Points on a hilly landscape, in no order, each with its height.
From any point a ball rolls to the lowest of the 2 points nearest to it. It stops when none of these is lower. Distance is the straight distance between rows; heights are no part of it.
Z824: [115  97 103 139 154 166 114 157 109 140  79  66 135  74 154 124 163 103
 136 163 133 156 114 139 137]  height 4.84
Z982: [120  47  78 145 166 147 113 176 122 131  48  85 131 118 118 102 119  95
 141 176 154 153 110 131 121]  height 4.96
Z852: [128  75  94 173 133 124  85 102  86 142 129 120 119  90 109 102 112  99
 101 135 114 101 124 137 109]  height 4.43
Z484: [167 140 205 113 108 144 111 138 112  90 184 137 115 146 164  67 122 153
 133 140 117 175  63 173  73]  height 2.78
Z2: [141 116  79 128 144 112 143 131 105 121 136 106 117  86 102 108 119 160
 157 115 140  86  92  97 159]  height 3.98
Z180: [130 142 174 107 133 165 143 138 140 126 100 103 133 151  88 131 120 165
 113  97 115  93 150  55 163]  height 3.84
Z929: [100 110 109 144 155 152 113 168 164 109 143 104 119 151 155 189 127 103
 176 109 149 138 104  90 109]  height 4.62
Z728: [112 137 169 117 121 162 144 108 114 124 145 112 116 139  95 153 105 176
  81 150 107 137 118  42 158]  height 4.16
Z358: [153 130 189 124  98 113 144 114 142 108 192 135  76 126 165 125 133 154
 119 114  87 152  69 163  96]  height 2.39
Z338: [136 152 147 138 123 157 134 166 181 135 119 126 146  91 138 136 145  54
 106 130 129 152  89  53 171]  height 2.82
Z76: [113 148 132 125 163 136  98  86 125 126  88 156 139 159 145  83 101 114
 129 136 158 157 128 187  36]  height 2.83
Z492: [ 84 175 129 151 144  68 100 137 156 118 108  86 130 118 147 107 163 150
 149 123 192 128 141 134  77]  height 2.00
Z23: [120 129  99 125  90 135  52 138  94  96 115 165 179 139 140 117 133 152
 148 145 157 146 156 182  82]  height 4.23
Z313: [119  84 128 166 133 127 115 196 132 129  90 107 187 131 116 130 125  42
 130 132 119 116 172 129 134]  height 4.17
Z561: [ 89 171 193  56 114 141  76 141 150 115 138 119 105 192 139 110 100 138
 136 132 134 162  84 127 122]  height 4.67
Z111: [147 203 171 143  98 163 120  98  97  90 169 160 138 133 112 123  82  78
 155 118 121 122  83 111 137]  height 5.44
Z382: [121  85 105 125 202  92 112 139 121 171 111  91 112 127  76 134  94 150
 137 109 182 106 147 109 143]  height 4.14
Z656: [ 92 119  93 167  94  61  65  90 101 120 151 122 114 121 146 119 158 157
 139 143 115 111 175 177 121]  height 1.88
Z778: [150 178 174 169  92 133 176 117 107  87 136 149 130 100 115 133 158 189
 102 114 123 129 154 143  92]  height 3.23
Z847: [108 135  62 152 124 138  78 104 109 107  87  86 111 104 111 147 113  86
 125 146 170  97 161 134 166]  height 4.48
Z211: [152 107 132 102 174 179 102  79  87 160 127 138 135 108 131 117 134 103
 124 120  89 130 169 162 145]  height 1.93
Z518: [ 97 110 112 188 184 115 139  99 133 147 132 113 107 133 129 181 110 134
  87 110 143 126 173 147  96]  height 2.79
Z297: [123 184 164 126  95 135 165  98 111 118 177 112 103 109 133 103 138 133
 137 162 102 131  54  88 187]  height 3.75
Z144: [141 135 135 150 103 134 140 107  67  88 152 158 165 124  91 132 120 168
 120 128 125  91 172 113 119]  height 3.55
Z598: [135 113 162 173 107 146 133 175 167 133 158 169 148 160 116 119 114  81
 133  97  82 116  91 106 132]  height 6.18
Z975: [135 121 107 131 112  73 152 105 133 103 140 113  92  96 132 129 119 178
  51 117 110 105 116  93 108]  height 4.79
Z461: [105 195 184 164 145 159 152  94 123 125 165 127 133 155 128 111 165 197
 154 129 119 125 154 113 148]  height 4.83
Z440: [133 121 121 191 131 140 218 106  81 157 118 121 138 100 124 152 151 106
 120 161  64 120 151 109 171]  height 6.74
Z544: [149 128 177 112 157 162 170 115 132 152 165 158  97 105  64 145 106  90
 151 123 121 152  94  62 171]  height 1.71
Z198: [131  52  86  97 119 140  75 131 102 154 100 152 160 151 140  96 121  84
 132 177 144 141 149 197  89]  height 3.42
Z686: [149 160 152 138 121 115 161  77 176 106 158 144  98 156 149 120 175 199
  96  96 103  96 157  95 122]  height 4.98
Z687: [ 72 150  76 182 128 139  78 148 117 142  92 137 162 162 127  97 102  93
 162 133 126 130 128 167 149]  height 4.65
Z371: [126 176 131 108 145 114 175  70 135 153 146 112 122 150 142 123 110 108
  97 114  78 103 138  87 178]  height 6.19
Z526: [137 186 162  84 122  74 134 108 123 109 162 128 113 122 139 101 188 211
 149 121 113 157 156 116 159]  height 4.29
Z956: [149  94  46 142  74 144 138 130 123 129 106 148 152 115 145 155 142 104
 127 142 103  94 155 146 201]  height 6.29
Z163: [163 173 157 127 113 117 197  78 137 129 164 155 105 166 125 105 186 215
  95 165 119 115 167  58 128]  height 5.13
Z972: [108 112 115 123 182 122  49  79 116 130  85 133 105 167 112  84 126 157
 147 133 175 140 184 159  63]  height 2.32
Z587: [135 121 102 132 144  59 125 115 119 181 133  95 131  73 126 144 193 189
 131 144 182 115 170 130 178]  height 4.74
Z378: [139  88  51 158  87 144  55  99 141 100 115 126 107 131 158 113 139 133
  95 163 153 104 156 181  98]  height 3.85
Z438: [138  98 100 118 161 167 129 107 144 178 164 147 154 116 173 145 184 140
 134 136 125 148 147 115 163]  height 1.02
Z130: [182  86 106 114 109 132 126 136  92  88 127 135 146 109 143 133 124 118
 137 104 116  84 165 191  92]  height 3.71
Z83: [108  87  99 130  85 106  81 126 149 132 105 148 107 123 139 175 117 156
  59 136 130 138 129 137  65]  height 2.84
Z345: [134 168 164 133 108 129  57 109 112  84 175 155 135 148 155  63 141 177
 133 141 117 176  94 130  75]  height 3.03
Z680: [165 112 162 121 125 155 152 136 172 123 186 131  70 136 162 119 133  88
 116 115  88 136  41 122 146]  height 2.92
Z584: [172  87 127 138 122 177 111 118 123 101 102 137 137 135 125 162 118  91
 116  93  69  93 151 101 136]  height 3.11
Z827: [100  87 125  89  94  64  81 110  79 122  70 120 124 163 118 121  80 127
 139 163 127 137 138 160  48]  height 3.99
Z644: [134 142 177 137 105 162 152 146 132 136 124 160 107  88  61 145  95 120
 112 106 128 144  75  99 126]  height 2.42
Z272: [159 126  96 149 121 126 163  64 134 145 116 151  87 122 140 136 171 203
 115 116  98 104 172 173 156]  height 4.49
Z823: [155 156 144 118 111 131 181 108 148  93 176 102  76 107 146 152 126  72
 139 124 112 111  53  89 166]  height 3.36
Z796: [150 102 133 128 124 164 141 180 145 115 109 120 174 162 189 112 119  88
 126 137  89 166  84 159 106]  height 2.91
Z592: [ 83 156 117 160 149 107 130 167 124 139 104  77 138 113 133 100 150 156
 182 114 156 108 120 160 141]  height 0.76
Z72: [135  37  71 143 129 150  78 163 143 160 111 143 133 140 113 133 137  73
 155 159 155 138 167 189 144]  height 3.61
Z822: [158 120 101 125 162 175 122 126 136 137  66 116 137 138  84 134 127 145
 145 100 133  83 179  78 210]  height 3.45
Z439: [140 176 130 129  99 112 171  59  93 142 160 137 135 102 154 136 183 151
 148 159 102 103 145  92 154]  height 4.72
Z679: [ 95 166 189  91 156  71 155 134 129 153 151 110 106 128 111 115  95 115
 107 109 130 152 127 155  95]  height 4.68
Z155: [ 95 137  99 162 151 183  84 128  86 118 110 136 158 140 145 123 132 128
 176 143 143 150 153 194 116]  height 4.42
Z627: [144 186 182 114  86 105 127 139 103  71 165 148 142 147 120  98  70 116
 124 114 143 113 102 148  90]  height 5.58
Z13: [131 176 159 102 104 115 168  93 100  76 147 120 102 123  99 184 121 193
 115 137 141 123 149  58 130]  height 4.47
Z889: [147 121 102  88 172 113 131 123 180 149 126  94 128 118 197 108 172 122
 122 108 148 111 129 133 117]  height 2.05
Z736: [115 139  71 165 102 121  81  89 140 140 116 113 115 102 113 154 141 147
  76 155 194  93 195 123 175]  height 4.69
Z864: [135 135  87 127  87 187 162 113 119 115 114 157 132 138 147 188 137 182
 137 143  82 134 104 106 169]  height 6.07
Z178: [ 83 120 120 143  94  76  92 143 132 134  71 128 148 159 139  51 128 169
 114 163 132 139 119 166  69]  height 3.21
Z772: [133  97  95  85 104  91 112 130  91 153 126 159 123  68 106 133 148 163
 135 142 150 139 159 188 138]  height 3.67
Z87: [167 104 161 120 125 206 147 142 111 112 161 129 160 119 155 157 154 124
 146 138  93 148 110  96 136]  height 4.54
Z285: [ 98 156 101 127 164  94 154  97  96 130 176  86 124 100 158 162 112 107
 133 133 130 145 112 117 139]  height 1.96
Z874: [142  94 104 134 110 115 131 141 128 117 103 117 123 152 190  92 111 127
 128 131  91 139  67 183  58]  height 2.43
Z354: [137 111 101 111 167 179  86 134 170 166 121 143 166 138 174 105 162  96
 126 122 136 147 130 137 118]  height 1.56
Z121: [142 166 101 130 138 105 105 102 160 127 123 115 142  94 176  74 206 175
 110 120 155 104 152 135 141]  height 2.56
Z323: [141 107 161 104 134 164  99 169 151 108 160 166 159 189 112  94  95 124
 130 114 147 126 103 115  77]  height 5.27
Z631: [136  98 139 100 151 127 130 178 148 137 134 139 155 176 105  73 110 147
 151  81 133  93 129 137 107]  height 5.15
Z855: [111 153 163  95 159 117 123 160 152 102 146 108 155 155 150 142 151 187
 129 124 180 163 177 121 102]  height 3.96
Z289: [123 127 197  90 100 137 148 173 147 128 149 131 105 103  96 161 139 181
 122 117 142 151 110 103 127]  height 2.96
Z151: [158 157 146 150 129 145 173 145 199 149 102 157 138 130  99 154 156  77
 139 113 110 113 128  45 197]  height 2.30
Z899: [112 120  98 210 144 127 120  78 138 175 128 107 126 137 125 147 160 156
  92 145 150  78 184  88 184]  height 4.90
Z107: [145 118  81 101 164  62 114  93 115 109 134 137 100 115 119 112 107 129
 113 114 176 117 154 154  66]  height 2.99
Z133: [119 112 133 148 117  93 110 104 110 129 168 108 105 110 175 121 123 132
 114 132  81 143  68 142  72]  height 1.82
Z665: [128 104  55 190 129 129 157 105 133 142 127 148  86 113 102 171 136 191
 121 128 159 107 150 162 157]  height 4.18
Z475: [123  92 144 122 165 191 122 165 136 136 128  97 131 109 143 127 138 117
 128 149 105 188  81  94 140]  height 4.70
Z610: [132 161 152 138 124 172 171 154 158 109 157 137 138 154 140 109 166 209
 147 129 151 122 120 107 156]  height 4.63
Z558: [116 174  91 171 139 169 111  59  99 132 140 170 139 130 126 129 134 141
 161 119 122 115 143 133 163]  height 5.17
Z740: [147 134 184 108  79 101 182 137 133  97 205 140 115 139 131 139 101 105
  67 143 132 117  90 106 129]  height 5.93
Z868: [118 112 178 144 119 133 117 159  71 127 137  96 153 126 110  94 109 132
 159 118  75 120 109 143 113]  height 3.83
Z896: [142 146 159  79 106  95 188 100 121 128 170 125 136 139 153 141  86 101
  80 124  70 120 120 121 144]  height 6.05
Z86: [135  85 106 120 129 150 102 161 118 131  99 143 193 172 151 104  85  68
  97 155 111 162 114 140  92]  height 3.19
Z160: [145 156 122 102 106 132 166 152 146 119 121 131 137  95 144 177 103  56
 116 139  95 178  88  93 180]  height 3.20
Z157: [135 143 173 132  86 125 176 139  63 123 156 142 170 127  97 122 118 145
 163 120  80 104 138 133 145]  height 3.80
Z903: [140 125 128 149 152 155 191 136 104 137 111 142 150 138 100 132 121 101
 151 137  56 148 147  92 200]  height 6.66
Z803: [ 99 153  61 161 114 106 153  98 118 112 123 135 111 118 117 169 121 209
 110 135 151 114 134 100 160]  height 3.82
Z533: [162 134 148  68 130 103 135 136 130 113 154 158 151 143 123  67 118 170
 113  94 108 102 149 143 113]  height 5.02
Z602: [151 119  85 146  93 158  81 142 121 118  92 160 152 106 147 141 121  66
 147 121 112 135  97 153 125]  height 5.43
Z901: [139 149 200  92 121 152 108 152 142 102 157 105 106 141 148 157 105  25
 153 134 140 158  76 116 135]  height 3.27
Z877: [149 147 125 138 105 148 181  86 100 178 103 171 125 111  90 159 173 167
 146 149 118  90 171  90 155]  height 4.85
Z839: [126  74  40 118 142  97 146 140 114 125 118 118 111 105 140 128  82 129
  96 148 121 140  85 145 115]  height 1.69
Z996: [122 144 141 144  91 117 140 122 114 163  98 150 146  99 110 139 131 113
 106 104 108 116 164 196 140]  height 3.65
Z966: [131 135 154 150 124 120 161 107 127  89 201 118 128 175 121 124 104 123
 138 105  98  76 116  89 137]  height 6.21
Z989: [146 133  87 128 155 186  75 107 137 137  64 131 106 116 117  92 129 120
 141  94 123 102 132 126 179]  height 3.05
Z583: [126 147 151 136 166 139 189 103 136 182 167 158 119 116  76 172 132 147
 135 130 169 142 127  62 158]  height 2.41
Z983: [146 168 175  86 105 117 103  84  87  89 189 129 150 109 156 151 124 127
 104 140 121 166 140 115 100]  height 5.09
Z910: [148 173 202 135 121 196 192 137 142  78 142 125 125 156 111 157 115 104
 102 139 136 127 124  87 159]  height 2.35
Z711: [126 110 132 153 162 122 123 119 109 165 116 103 111  46 114 148 178 168
 112 148 189 152 166 155 125]  height 4.93
Z510: [155 164 102  78 107 107 115 125 129  65 108 114 120 107 155 126 120 143
 129  96 148  97 122 126  99]  height 4.00
Z591: [128  67  54 117 129 103  69  99 155 165  99  91  69 145  91 110 109 100
 135 178 210 104 167 172 134]  height 4.60
Z657: [114 141  92  59 153 145 114 133 114 131 122 109 143 144 150 123 120 171
 168 128 121 149 119 120 172]  height 3.97
Z870: [124  77  94 142 144 134 155 179 137 125 138 124 149 122 103 186 131 121
 166 118 148 120 130  74 162]  height 4.88
Z804: [132 134 157  97 157 145 124 106  90 138 150 112 107 109 103 141  79  75
 144 108  80 154  93  94 156]  height 2.37
Z480: [158 136 128 173 143 152 180 140 157 136  83 116 132  92 113 152 154  87
 115  93 127  93 156 111 163]  height 2.89
Z585: [ 99 158 153  90  98 122  81 148 140 128 115 118 131 181 140  89  75  81
 144 142 108 152  44 103 121]  height 4.46
Z789: [116 108 125 143 174 124 105 124 119 183 148 139 145 107 111 152 157  96
 199  98 150 112 172 144 153]  height 1.65
Z861: [119  63  75 138 150 129  91 152 148 174 110 120 135 140 111 133 120 116
 107 128 145 110 165 127 170]  height 3.86
Z256: [147 111  94 112 123  94  44 127 139 124 102 145 114  96 121  84 202 177
 124 154 193 155 178 157 103]  height 4.25
Z465: [133 112 145 108 112 134 114 162 136 148 161 148 136  93 153 137 146  80
 164 146 148 172  45 135  84]  height 3.77
Z807: [158 142 141 105  71  82 121 135 129  86 163 183 143 144 149 118  85 140
  85 123 144 145 103 149  45]  height 5.69
Z394: [137  63 145  91 129 133 120 158 125 138  65 139 121 131 101 129 103 140
 128 114 136 135 139 174  39]  height 3.94
Z182: [168 122 101  73 130 120 123 145 131 129 100 162 158 129 111 107  93  72
 141  84 106  96 129 133 153]  height 3.93
Z596: [ 83 130  66 167 141 162  60 101 148 163  80 122 112 170 110  95 111 113
 121 152 167 124 166 189 158]  height 4.91
Z984: [153 110 119 188 118 144 154  93 130 162  94 145 114 114  89 138 147 106
 104 104 112  65 190 153 163]  height 3.29
Z309: [125 125 141 105  60 147  50 137 111 135  87 150 138  88 127 158 113 104
 130 124 114 146  84 120  95]  height 5.53
Z379: [100 140 125  93 169 144  88 129 127 146 130 126 133 143 135 140 157 215
 147 131 154 172 163 126 150]  height 3.68
Z75: [116 168 143 143  75 162 166  97 140 125 144 175 109 157 113 192 128 162
 158 118  91 118 101  86 150]  height 5.92
Z930: [155  85 161 100 150 175 152 180 150  87 190 108 132 155 137 140 145 132
 168 123 138 126  98  97 148]  height 4.38
Z325: [139 159 172 120 122 140 231 119 109 143 183 126 113 182 118 134 157 151
 165 178 114 109 135  78 176]  height 4.32
Z29: [125 119 108 154 137 179 176 191 143 108 128 135 174 143 123 117 120 188
 106 141 137 145 110 108 145]  height 4.39
Z356: [133  92 111 177 194 132 149 133 138 124 144 103 129 159 134 133 123 139
 131  83 133  82 162 134 110]  height 2.80
Z427: [ 99 176 196 122  94 101 106 148 128  93 171  87 113 106 117 100 142 136
 116 144 166 116  87  87 130]  height 3.06
Z125: [125 138  87 141 125  69 122 122 117  92 124 103 122 133 116 141 150 234
 106 126 160 106 182  88 152]  height 3.40
Z914: [117 184 149  89 121 131 130 126 175 150  81 134  98 110 159 110 134 133
  99 110 121 161  86 158 102]  height 5.01
Z625: [101 134 130 132 200 142 149 173 161 127 129 127 139 180 106  87  64  79
 138 133 168 175  86 116 105]  height 4.27
Z204: [ 96 167 162 143 113 123 194 172 134 156 134 115 152 117 136 124 126 106
 132 133  87 170  86 155 175]  height 5.14
Z443: [149 177 169  80 129 108 127  93  93 107 182 158 116  74 105 131 125 131
 150 115 151 142 120 126 103]  height 4.97
Z233: [137 138 115 175 148 148 187  91 171 171 119 123 132 163 152 173 182 163
 105 136 131  90 177  73 172]  height 5.06
Z670: [145 137 175 131 138 151 132 166 141 125 148 133 106  90 113 127 139  56
 203 103 130 154  64 128 137]  height 3.56
Z964: [139  63  96 124 120 120  69  95 126 143  61  73  52 103  93 101 126  97
 132 167 169  98 152 176  90]  height 4.44
Z765: [114 134 129 109 128 113 120 124  94 170 100 152 123  68 100 118 120 115
 136 117 129 149 113 197 100]  height 3.91
Z872: [125 150 100 131 120 120 111  80 162 127 135 183 104 151 162 137 135 192
  94  95 101 134 151 149 114]  height 4.75
Z900: [100 108 120 125 119  79 125 123 124 177 135 150 131 143  89 141 132 191
 119 104 117  96 169 124 157]  height 5.21
Z396: [133 128 166 117  53 162 112 138  93 148 106 158 154 105 122 178 116 137
 116 128  76 156 114 121 137]  height 5.62
Z414: [154 127 141 161 112 145 179 151 150  80 195 155 154 171 141 130  88  72
 100 124 117 113  93 107 137]  height 6.06
Z806: [160 166 208  75  88 117 147 120 126 146 164 172 152 114 121  96 146 154
 101 107 101 128 145 147 128]  height 5.12
Z908: [ 80  77  92 209 140 126  88 146 138 163  95 142 122 131  94 155 113  78
 138 141 165 137 131 144  83]  height 6.60
Z229: [140  92  86 136  92  85  86 111 154 127 105 102  87 111 144 106 157 126
  66 168 162 109 197 192 108]  height 3.58
Z801: [116 136 101 106 184 145 131 159 164 130 122 106 133 166 150 141 120 115
 194  98 134 144 102 117 171]  height 4.31
Z372: [147  55 110 145 106 156 114 174 132 147  50 155 127 116 109 110 118 111
 108 126 111 130 118 195  83]  height 3.72
Z658: [125 121 126 180 124 128 174 156 124 130  87 154 134 107  99 178 108  69
 169 117  58 159 139 138 183]  height 6.54
Z960: [137 116  65  96 148 133  97 133 117  83 102  87 142 111 153 158 113  91
 143 124 170  98 137 109 110]  height 4.24
Z756: [101 112 114 143 162  92 105 151 167 175  90 147 125 147 121 107 102  37
 188 122 102 155  92 126 118]  height 6.42
Z662: [174 163 135 117 125 199 198 130 183 107 115 159 136 154 127 154 139 113
 121 135 129 112 126  47 184]  height 1.66
Z337: [130  69 111 174 197 158 117 138 114 151 122 105 130 144 121 122 143 103
 189  99 116 115 164 173 140]  height 2.24
Z497: [114 121 193  80 150 108 155 181 171 113 178 102  89 147 116 131 120 116
 107 141 203 145  81 109 116]  height 3.81
Z941: [125  90  82 156 103 119 152 152 147 144  79 138 115 135 132 182 112  83
 137 107  72 116 154 175 179]  height 6.41
Z429: [105 125 107 142 170 132  50  67 133 156 116 138  85 132 137 115 135 137
 142 106 129 122 145 152 101]  height 1.70
Z78: [105 101  74 168 155  82  56  78 137 151 143 129  70 123 141 129 173 175
 143 133 156 150 167 171 110]  height 0.65
Z519: [139  85 149 126 133 163  76 136 106 131 122 128 138 136 116 148  90  75
 138 114  52 145 113  80 137]  height 2.81
Z813: [160 167 144 103 134 118 143  70  85 118 126 140 102  46 126 149 156 153
 134 109 128 144 161 160 113]  height 4.86
Z331: [123 123 138 161 147 154 161 113 147 145 147 142 111 112 128 169 111 117
  96 108 112 145 108 116 110]  height 2.02
Z93: [126 165  92 154  88 148 176 123 130 114 113 132 160 136 174 167 156 118
 140 127  85 109 128 136 179]  height 6.20
Z469: [116  56  86 123 132  93 125 149 137 142 147 136 127 116 141 137 129 162
  89 147 146 151 118 145  75]  height 2.36
Z106: [104 121 101 111  81  76  83 114 118 107  54 117 127 146 137 123 124 109
 134 163 173 121 179 213  65]  height 3.63
Z61: [164 153 186  91 122 133 188 104 103  91 229 144 114 157 132 108 157 158
 150 170 137 113 120 103 161]  height 4.26
Z481: [176 109 131 108 157 148 159 177 145  78 133 109 147 153 164 121 100  60
 150 116  73 145 112 132 150]  height 3.28
Z582: [127 136 129  92 133 116 121 132 146 115  84 111 124 107 133 101 112  92
 129 141 194 138  79 117  49]  height 3.95
Z545: [140 169 112 102 125  72 176  91 118 142 145 112 114  95 147 154 189 202
 158 141 139 131 158 105 174]  height 4.52
Z271: [112 154 121  98 129  90 134 140 145 178 173 152 174 124 127 106 144 103
 165 111 134 106 117 105 180]  height 3.31
Z77: [102 164 171  64 118 124  78 120 158 135 122  98 107 138 179 121 142 148
 105 141 112 174 109 122 103]  height 4.87
Z444: [163 149 134  56  79 134 139 146 126 108 105 147 151 127 115 150  76  84
 134 104  83 130  96 103 175]  height 3.62
Z770: [ 95 139 112 162 112  49  68 117 118 123 114 127 110 126 123  57 164 184
 108 137 118 146 153 154  99]  height 2.67
Z434: [117  87  68 128 143  61 122 141 133 121 113  95 107 130 135 110 142 214
  88 140 162 123 157 138 118]  height 2.93
Z567: [101 100  90 138  89 108 140 145  97 136 125 108 151 116 177 138 137 155
 104 157  78 140 136 177 147]  height 3.04
Z496: [121 178 122 156  81 153 156 150 123  95 133 133 192 129 127 146 138 118
 132 143 135  98 130  75 168]  height 6.28
Z826: [121 173 121 163 174 136 150  73 112 152 180 154 143 127 116  80 142 174
 137 126 119 122 131 116 158]  height 5.04
Z88: [161 105  48 171 184 137 174 118 134 149 120 143 114  91  97 136 119 130
 131 126 163 115 120 120 181]  height 4.30
Z969: [ 76 143 116 112 157 101 128 177 146 121 147 110 151 177 121  98  97 152
 147 142 188 144  91 115 100]  height 3.87
Z421: [155 135 207 143  78 142 214 158  91 120 175 140 146 154  96 129 137 111
 166 157  74 108 111 100 174]  height 4.03
Z175: [104  92 115 135 118 107  77 109  77 116  63  85  94 114 108 104  98 119
 113 150 123 114 123 141  67]  height 4.22
Z474: [119 165 218 129 124 188 136 166 142  72 155 100 121 178 131 174 103  58
 118 142 138 157 103 110 163]  height 2.90
Z214: [151 114 109 130 136 122 188 137 134 128 154 130 163 150 109 190 136 101
 160 142 133  93 154  24 182]  height 5.05
Z692: [108 109 140 122 117 119 110 159 102 164  63  92 149 101 106 120 127  71
 114 125 113 116 177 174 147]  height 3.92
Z973: [106 104 100 116  97  88  84 130 158 123  66 117 113 128 151 161 143 125
  77 152 179 126 182 156  66]  height 3.22
Z710: [ 99 104 109 144 167 153 106 186 145 136 128 111 181 149 126  92 131 149
 134 146 176 136 114  93 125]  height 4.15
Z287: [118 140 181  97 131  68 127 147 144 123 131 119 118 139 113  82 128 174
  86 105 122 137 146 139  80]  height 4.89
Z792: [129  78  88 178 106  94 112  94 109 127 143 121 102 105 113 129 133 164
  65 123 111  74 148 108 125]  height 4.61
Z200: [163 107 112 111 154 125 150  87  99 123 155 141  99  96 142 128 158 187
 146 107  96 130 147 154 124]  height 4.71
Z283: [133 101 189  87 147 143 168 165 151  85 198  94  86 169 120 128 124 158
 112 146 168 122 100  96 171]  height 4.13
Z254: [131 150 155  88 173 152 131 126 127 108 130 113 146 158 170  98 122 113
 147 122 135 162 132 182  58]  height 3.14
Z142: [ 86 150 183 105 136 108 150 174 129 153 121  93 156 137 118 141  93  71
 116 126 108 161 130 139 125]  height 4.92
Z479: [ 81 101 115 136 115 113  71 128 148 167  72 157 133 141 115 145 115  55
 164 131 152 139 102 135  77]  height 6.51
Z334: [130 104  89 147 150 112 135 139 115 148 146 111 157 115 123  84 139 112
 149 132 100  96 105  80 192]  height 3.69
Z278: [ 97 149 158 128 126  80  99 143 108  94 139  72 113  84 135 128 153 157
 140 139 156 142 113 107  73]  height 2.63
Z362: [140  87 104 116 173 147 110  89 112 161 137 104 132 105 162 115 163 137
  77 146 123 134 182 152 152]  height 1.55
Z114: [136 101 119 153 105 166  88 143 157 145  65 169 142 128  94 130 116  94
  66 103 129 109 147 142 110]  height 3.47
Z487: [ 94 154 124 173 140 118 127 113 110 121 156 116 122 114 145 139 101  96
 129 135 134 158  74 131  81]  height 1.01
Z860: [152 110  71 146 131 141  71 107 110  81 135 152 138 105 160 101 167 171
 113 155 169 147 159 162  74]  height 4.04
Z655: [100 167 126 112 112 110  94 125 160 171 133 147 165 122 146  86 163 149
 115 125 149 105 122 111 153]  height 2.97
Z888: [105 131  62 195 157 144 128  91 131 172 129 138 105 141  94 118  99 100
 109 138 157 115 184 202 183]  height 5.08
Z848: [160 109 165 110 133 132 128 121 106  88 156 126 128 143 161 156 105 119
 141  95 105 137 134 168  49]  height 3.44
Z166: [106 161 160 146  86 155 106  94 103 110 128 138 129 145 137 200 103 156
 132 105  79 145 131 129 119]  height 5.75
Z850: [ 87 161 193 129 136 135 131 192 149 115 145  92 121 143 104  98 123 124
 143 139 190 134  79 114 127]  height 3.46
Z380: [ 94 108 143 147  99 122  87 166  88 139  83  99 170 132 149  65 138 108
 152 157 111 126 110 168  85]  height 3.57
Z301: [133 145 142 139 113  83 198 119 115 176 131 156 128 136  74 140 150 183
 160 109 121  72 165  96 164]  height 5.03
Z771: [125 190 186 135  91 141 204 128 147 136 163 155 120 137 150 143 154 126
 156 120 102 136 101 170 158]  height 5.34
Z708: [137 139 107 139 140 138 141 152 160 107  50 108 119  87 124 162 110  56
 110  94 129 127 121 120 123]  height 3.35
Z226: [129 120 143 170 169 112 146 180 198 136 131 155 125 157 116 129  99  42
 165  85  93 143 113 113 139]  height 6.30
Z957: [138 193 193 141 115 175 202 117 130 110 109 110 131 106 115 159 161 143
  99 135 147 113 155  97 131]  height 2.85
Z291: [138 179 119 140 127 186  90 100  97 109 118 153 149 125 145 119 106  82
 175 107  92 136  98 136 151]  height 5.32
Z550: [158 128 110 112 119 132 144 166 169 101  97 134 131 103 136 111 123 109
 103 101 156 101  86 124  89]  height 3.73
Z495: [118 136 144  83 104 127 106 136 123 144 123 167 141  91 111 171 165 190
 132 121 154 155 165 128 122]  height 3.37
Z139: [110  59  51 160  99 101 119 163  98 140 103 121 132 135 134 121  90 106
 129 158  82 134 101 179 135]  height 2.46
Z404: [116 170 141  96 158  95 144 106 118 118 129  77 144 145 137 128 120 120
 126  93 125  82 176 116 149]  height 6.31
Z186: [111 105 148 110 187 100 156 151 125 150 122 105  96 128  74 125  76 123
 125  93 139 134 109 131  85]  height 4.45
Z44: [132 137 101  93 178  80 150 104 117 105 191 116 128 123 159 120 110 138
 107 127 149 143 129 133  96]  height 2.55
Z862: [130 191 189  69 120 106 138  94  99  98 192 112 110 136 131  85 135 162
 133 152 110 141 120 114 174]  height 4.05
Z698: [107 100 155  72 100  91  94 141 122 149  78 109 132 168 123 102  74  91
 140 144 112 139  83 117  65]  height 4.20
Z619: [137 124 153  99 111 106 142 139 149  97 173 136 104 147 138 144  67 121
  51 132 142 153  74 112  66]  height 5.81
Z467: [146  94 154  94 120  91 107 133 133 117  71 136 134 103 128  88 140 125
  97 153 175 150 130 143  13]  height 4.10
Z417: [112 121 118 149 167 173  75 106 153 132  80 132  97 169 121 133  99 101
 156  78 100 111 118 125 110]  height 2.47

For each start below, name the point where the ball stops.
Z903 -> Z291
Z824 -> Z592
Z558 -> Z592

Call two points neighbours if one is among the 2 nearest of the other. Go from one point of each pair to the other, from neighbour to neighbour, staying as low as possible. Name the highest point that can't be avoided.
Z487 and Z662 -> Z465
Z789 and Z544 -> Z356
Z544 and Z487 -> Z583
